Each row is a point on a landscape with many valleys, with its height.
A ball rolls from a point to the lowest of its 2 nearest points, and stops where none of them is lower. Distance is the straight distance between rows; heights are no part of it.
Lefis: [122 112 123 124 131 134 144 131 141 152  98 126 138 131  86 125 157 148
 143  87 106 122 106 162]  (h 447)
vevan: [131 126  96 100 104 138 141 176 125 130  57 164  96 143 135 185 163 136
 124 118 150  93 122 152]  (h 625)
Mino: [103  82 148 127 128 100 127 109 159 169 106 158 136 109 116  95 135 107
 140 113 141 137 132 148]  (h 387)
pak: [137 117 114 107 115 144 142 134 147 102  97 106 134 105 115 114 135 127
 102 133 107 151 151 104]  (h 234)
kip: [143 156 103 160 123 162  92 132  82  89 180 139 105 157 216 155 131 118
 130 199 162 101 140  95]  (h 293)
dumu: [124 107 122 121  79 108 132 121 144 135 141 104  90  86 181 139 150  91
 122 191 166 137 189 109]  (h 207)
pivo: [116 126  77  86  63 111 175 151 173 135  44 163 115 111 105 141 144 156
  80 131 154 115 158 136]  (h 306)
runen: [104  88 176 128 178 143 102  74  88 117 167  99 164  78  68 110  84  82
 157  87 135 139  87 114]  (h 574)
nenor: [163 141 164 164 157 125 127  71  46 101 213 130  86 135 145 148  60  77
 134 178 182 111  99  79]  (h 187)
Runo: [157 116 198 178 157 107 129  56  76 129 219 133  91 117 157 123  63  48
 155 180 189 141  93  96]  (h 213)
meru: [139 107 146 136  97 112 129  92 132 147 158 127 101  96 189 124 118  88
 143 195 186 135 147  99]  (h 185)
naf: [118  90 127 124  97 130  79 149 126 135 110 150  94  87 149 160 140  91
 159 139 187 113 129 135]  (h 431)
balun: [131  83 152 122 108 104  94 114 159 162 123 152 100  97 151 116 136  90
 148 132 186 116 145 127]  (h 419)
mogef: [155 161 105 127  90 137 130 117 133 132 160 101  96 109 177 146 136 111
 125 198 131 146 177  93]  (h 229)
depev: [115 126 139 183 161  99  82  94 120 135 176 138 127 112 193 116  92  88
 147 195 188 125  95  78]  (h 186)
rol: [139 179  98 112 100 156 116 170 104  63 157 119 106 139 169 187 151 121
 108 192 120 132 176 131]  (h 224)
ditu: [147 104 177 112 146 114 138  86  99 105 185  91 109  89  91 101 104  85
 124 127 116 162 133 109]  (h 315)
dusi: [ 84 118 143 156 173  89 105 104 156 196 155 149 168 128 136 108 135 115
 137 105 115 141 132 187]  (h 359)
pep: [137 174  66  87 112 157 123 235 122  94  66 163 140 153 150 162 136 168
  98 150 133 118 156 144]  (h 519)
bar: [134 120 154 153 143 115  99  93 106 122 157 131 121 114 166 134 125 100
 145 191 141 130 120 105]  (h 159)
Togag: [103 104 177 148 170 132 100 113 122 162 153 122 169 147  79 137 152 118
 156  60  94 100  97 188]  (h 448)
Gunub: [112 125 109 117 123 132 188 176 166 131  71  86 158 166  68 101 180 147
 112  86  59 154 109 132]  (h 124)
suvo: [140  97 175 114  96  99 138  58 152 193 150 155 103 106 135  74  69 117
 134 107 182 124 114 136]  (h 248)
fev: [131 128 150 143 149 153 118 107 106 109 138 129 131 135 145 150 118 141
 137 116 101 128 107 121]  (h 294)
bemu: [100 123 123 132 177 141 132 182 140 103 102 115 188 142 102 131 183 161
 108 111  73 158 138 176]  (h 479)
Suk: [144 129 102  93  85 138 170 144 153 131  67 128  73 148 129 165 141 122
 129 119 128 120 130 166]  (h 647)
Tidas: [138 131 160 167 176 127 122  90  86 122 192 112 131 148 106 133 105 119
 143 114  97 119  99 121]  (h 253)
Sug: [110 153 101 156 142  96 128 130 158 179 127 151 149 143 150  99 136 172
 126 122 112 135 144 150]  (h 273)
Rateb: [122  98 173 130 157 144 140 103 120 130 158  97 164  97  45  84  87 111
 145  52 107 158  90 106]  (h 548)
tupa: [103 139 120 158 154  68  92  94 165 190 132 160 168 139 165 107 134 146
 148 158 135 135 134 175]  (h 319)
Mib: [110 123  83 104  77 117 183 172 164 151  22 163 157 143  81 102 161 153
  80 100 132 123 131 141]  (h 436)
zez: [101 142 140 166 172 116 108 109 148 176 144 124 150 172 112 116 136 140
 130  85  94 121  97 195]  (h 406)
Movop: [108 104 181 166 193 141  67  85  86 119 184 134 164 108  93 129 141 102
 156 126 119 114  86 133]  (h 598)
miro: [116 116 165 121 166 158 125 115 110 122 137  92 154 138  49 126 130 114
 134  47  82 129 101 129]  (h 510)
Matef: [106 149 123 165 170 110 108  96 129 152 146 125 180 124 132  71  98 155
 128 118 108 136 115 123]  (h 323)
rus: [122 142  59  84 101 146 139 220 131  70  29 152 130 150 115 194 157 135
  94 142 136 129 172 151]  (h 458)
gup: [120 138  83  82  44 117 163 133 169 148  83 153  90 105 146 149 145 135
 109 147 167 126 184 124]  (h 193)
komob: [149 109 123  87  65 158 178 116 154 146  84 128  75 130  99 112 101 125
 119  81 159 130 130 130]  (h 507)
Guk: [151 144 157 178 174 130 120  75  67  84 210 118  98 140 132 156 107 100
 128 156 120 101 110  93]  (h 215)
Tur: [142 163 103 137 110 154 104 150  93 109 129 171  97 168 216 192 127 133
 142 197 151  85 130 124]  (h 309)
zom: [109 107 164 126 138  92 129  78 152 159 165 107 150  84 100  73  74 100
 140 106 147 172 118 121]  (h 220)
zol: [170 178  94 111 117 142 136 161 125 115  93 151 111 160 149 142 117 176
 123 116 121 100 121 134]  (h 329)
Ved: [102 130 162 187 210 127  77  98  84 128 183 148 166 142 117 144 132 120
 155 100  97  94  89 166]  (h 609)
gisi: [133 116 181 112 108  93 121  72 160 166 160 134 114  68 136  72  57 111
 130 140 198 141 127  78]  (h 205)
Sano: [130 105 130 126  90 108 151  84 157 181 133 133 118 113 147  91  93 143
 147 136 174 114 140 119]  (h 188)
tad: [111 134  86 118  98 137 167 185 157 117  18 137 145 155  82  96 144 189
  98  59 120 133 109 134]  (h 524)
Tiva: [113 117 117 133 151 154 139 188 113  72 116  91 160 137  93 157 170 139
 122 119  64 154 138 127]  (h 425)
Rasem: [157 166 109 151 134 147 116 140  96 120 132 151 100 156 185 160 109 155
 135 148 135 103 113 120]  (h 330)
Mil: [122  97 160 111 107 141 149 138 150 136  97 105  98 123  88 121 146 106
 141  74 119 147 131 152]  (h 395)
zibuz: [131 135 125 132 150 156  92 146  93 107 111 132 164 130 119 106 119 162
 143 112 121 116 106 125]  (h 325)
Fodig: [140 126 120  90  83 133 160 147 164 117 100  95  90 154  89 159 182 124
 103 103  98 121 148 151]  (h 674)
mirar: [140 148  99 128 129 112 146 138 143 120 120 116 127 123 165 126 145 137
 118 142 113 152 152 118]  (h 174)
zugik: [161 168 109 118 160 159 106 163  91  60 134 121 132 146 130 147 120 167
 119 145  91 116 110  95]  (h 228)
tup: [126 146 116 179 134 101  95 103 122 173 163 153 140 144 221 115 114 135
 131 196 173 114 117  86]  (h 211)
zofi: [119 143 120 138 176 133 115 133 123 146 120 129 189 143  98  88 118 162
 142  69  96 129 110 147]  (h 360)
Zimen: [126 136 102 118 125 149 151 202 137 103  72 117 164 178  81 126 158 180
 117  92  75 141 120 134]  (h 285)
nezi: [127 120 121 131 115 104 122 141 137 144  94 154 103 133 143 163 162 146
 138 118 154 119 138 158]  (h 607)
Giv: [112 137  89 107 120 151 137 208 141  69  84 121 134 144  97 158 174 146
 122 130  93 128 143 139]  (h 369)
zaz: [121 124 162 200 159  90  88  48 108 144 213 132 127 111 145 104  76  72
 144 176 184 128  94  93]  (h 214)
guse: [138 165 119 138 160 118 123 199 132 140 125 169 147 168 159 139 164 178
 124 142 102 137 125 176]  (h 578)
Saf: [154 153  79  93  86 157 137 132 115 116  65 153 107 137 143 129  93 164
 113 126 141 115 138 101]  (h 324)
lok: [152 168 106 126 165 158 108 167  98  76 151 127 132 146 165 178 125 147
 123 186 113 130 154 110]  (h 184)
Bik: [127 126 108  86  68 131 167 146 159 133  56 124 112 118  89  94 115 148
 100  73 124 122 135 115]  (h 435)
bise: [140 116 119  97 114 158 112 153 101  66 146 121  86 134 141 212 166 105
 116 178 101 113 156 128]  (h 255)
Dida: [130 130  87  88  83 150 124 125 146  97  96 130 125  97 144 111  92 137
 129 134 137 122 153  98]  (h 283)
Dozir: [149 146 115 159 131  86 136 106 137 163 147 137 116 127 169 112 133 148
 134 159 133 132 134 122]  (h 222)
Por: [129 116 107  91  58 104 165 104 189 174 118 150  99 111 149 106 127 127
 119 153 181 121 172 130]  (h 99)
zoki: [146 135 135 118 105 139 155 104 107  90 167  96  82 117 160 152 128  80
 120 159 122 127 162 106]  (h 254)
godo: [153 107 162  99 106 138 152 112 121  92 172  90  81  92 107 133  90  74
 127 138 130 139 146  89]  (h 284)
lese: [127 115 145 137 117 147  85 140  93  89 162 127  95 128 174 187 150  81
 131 185 140  93 142 111]  (h 277)
sas: [116 128 142 159 167  89 134  66 120 158 170 131 156 109 136  75  77 113
 129 136 151 142 116 113]  (h 280)
Zigu: [141 154 102 123 116 112 186 151 158 147 116 112 111 171 127 148 162 171
  98 115  88 131 135 171]  (h 719)
Tusag: [101 115 179 129 192 153  80 121  92 135 171 107 186 137  44 131 144 125
 153  65  80 110  73 160]  (h 475)
lalu: [116 127 112 150 137 114  97 156 131 138 120 149 137 150 178 164 189 156
 132 151 125 116 130 177]  (h 594)
Zugap: [153 156  96 115 149 150 107 227 120 103  85 166 163 158 152 164 147 201
 125 137 117 125 121 154]  (h 553)
Kodol: [134 106 141  86 111 114 155  89 147 141 153 113 113  83 117  78  76  92
 137 130 158 155 131  93]  (h 146)
sinad: [115 132 126 115 113 131 146 144 154 134  98  93 167 141  70  66 138 133
 119  77  77 145 122 126]  (h 274)
safi: [122  87 165 142 163 137  95 119  97 105 156 116 162  82 100 121 129 107
 164 117 109 130  96 112]  (h 588)
rotiz: [133 163 114 153  96 120 106 102 128 148 182 140 115 145 221 126 114 109
 122 223 199 114 147  67]  (h 233)
sizu: [147 136 129 126 115 139 151 143 129 122 131 110  97 167 127 186 173 143
 112 119  96 123 156 159]  (h 697)
ziza: [132  91 157  88  99 141 157 124 134 104 122  97  78  89  85 116 113  88
 120  95 137 137 139 121]  (h 331)
Fopiz: [ 98 108 119 140 142 115 109 166 150 146  86 150 176 137 108 123 179 170
 130  91 105 137 125 170]  (h 480)
vaki: [163 166 105 123 143 158 138 154 116  85 119 117 139 169 115 150 127 183
 111  94  80 107  99 129]  (h 278)
Let: [ 93 116 145 124 128  97 148  93 162 185 124 119 159 102  83  73 113 125
 125  87 114 163 130 140]  (h 312)
Zager: [105 103 157 124 166 121 156 100 125 134 151  65 153  99  85 100 127  93
 122 111 104 170 121 113]  (h 370)
tamar: [116 120 136 109 108 140 151 119 139 132  87 113 141 106  77  66 102 145
 126  60 123 133 121 106]  (h 354)

Call two points neighbours if one is among the 2 nearest of the other. Go from one point of each pair to the other, from neighbour to neighbour, staying as low as possible. Name the highest point that can't be avoided.
mirar and nenor -> Rateb
nenor and Por -> zofi
Kodol and Gunub -> Fopiz
Kodol and Por -> suvo
lok and mirar -> zol
bar and nenor -> zaz

Where does a ball stop that starts at each point below?
runen -> mirar
Fodig -> Gunub
Rasem -> lok
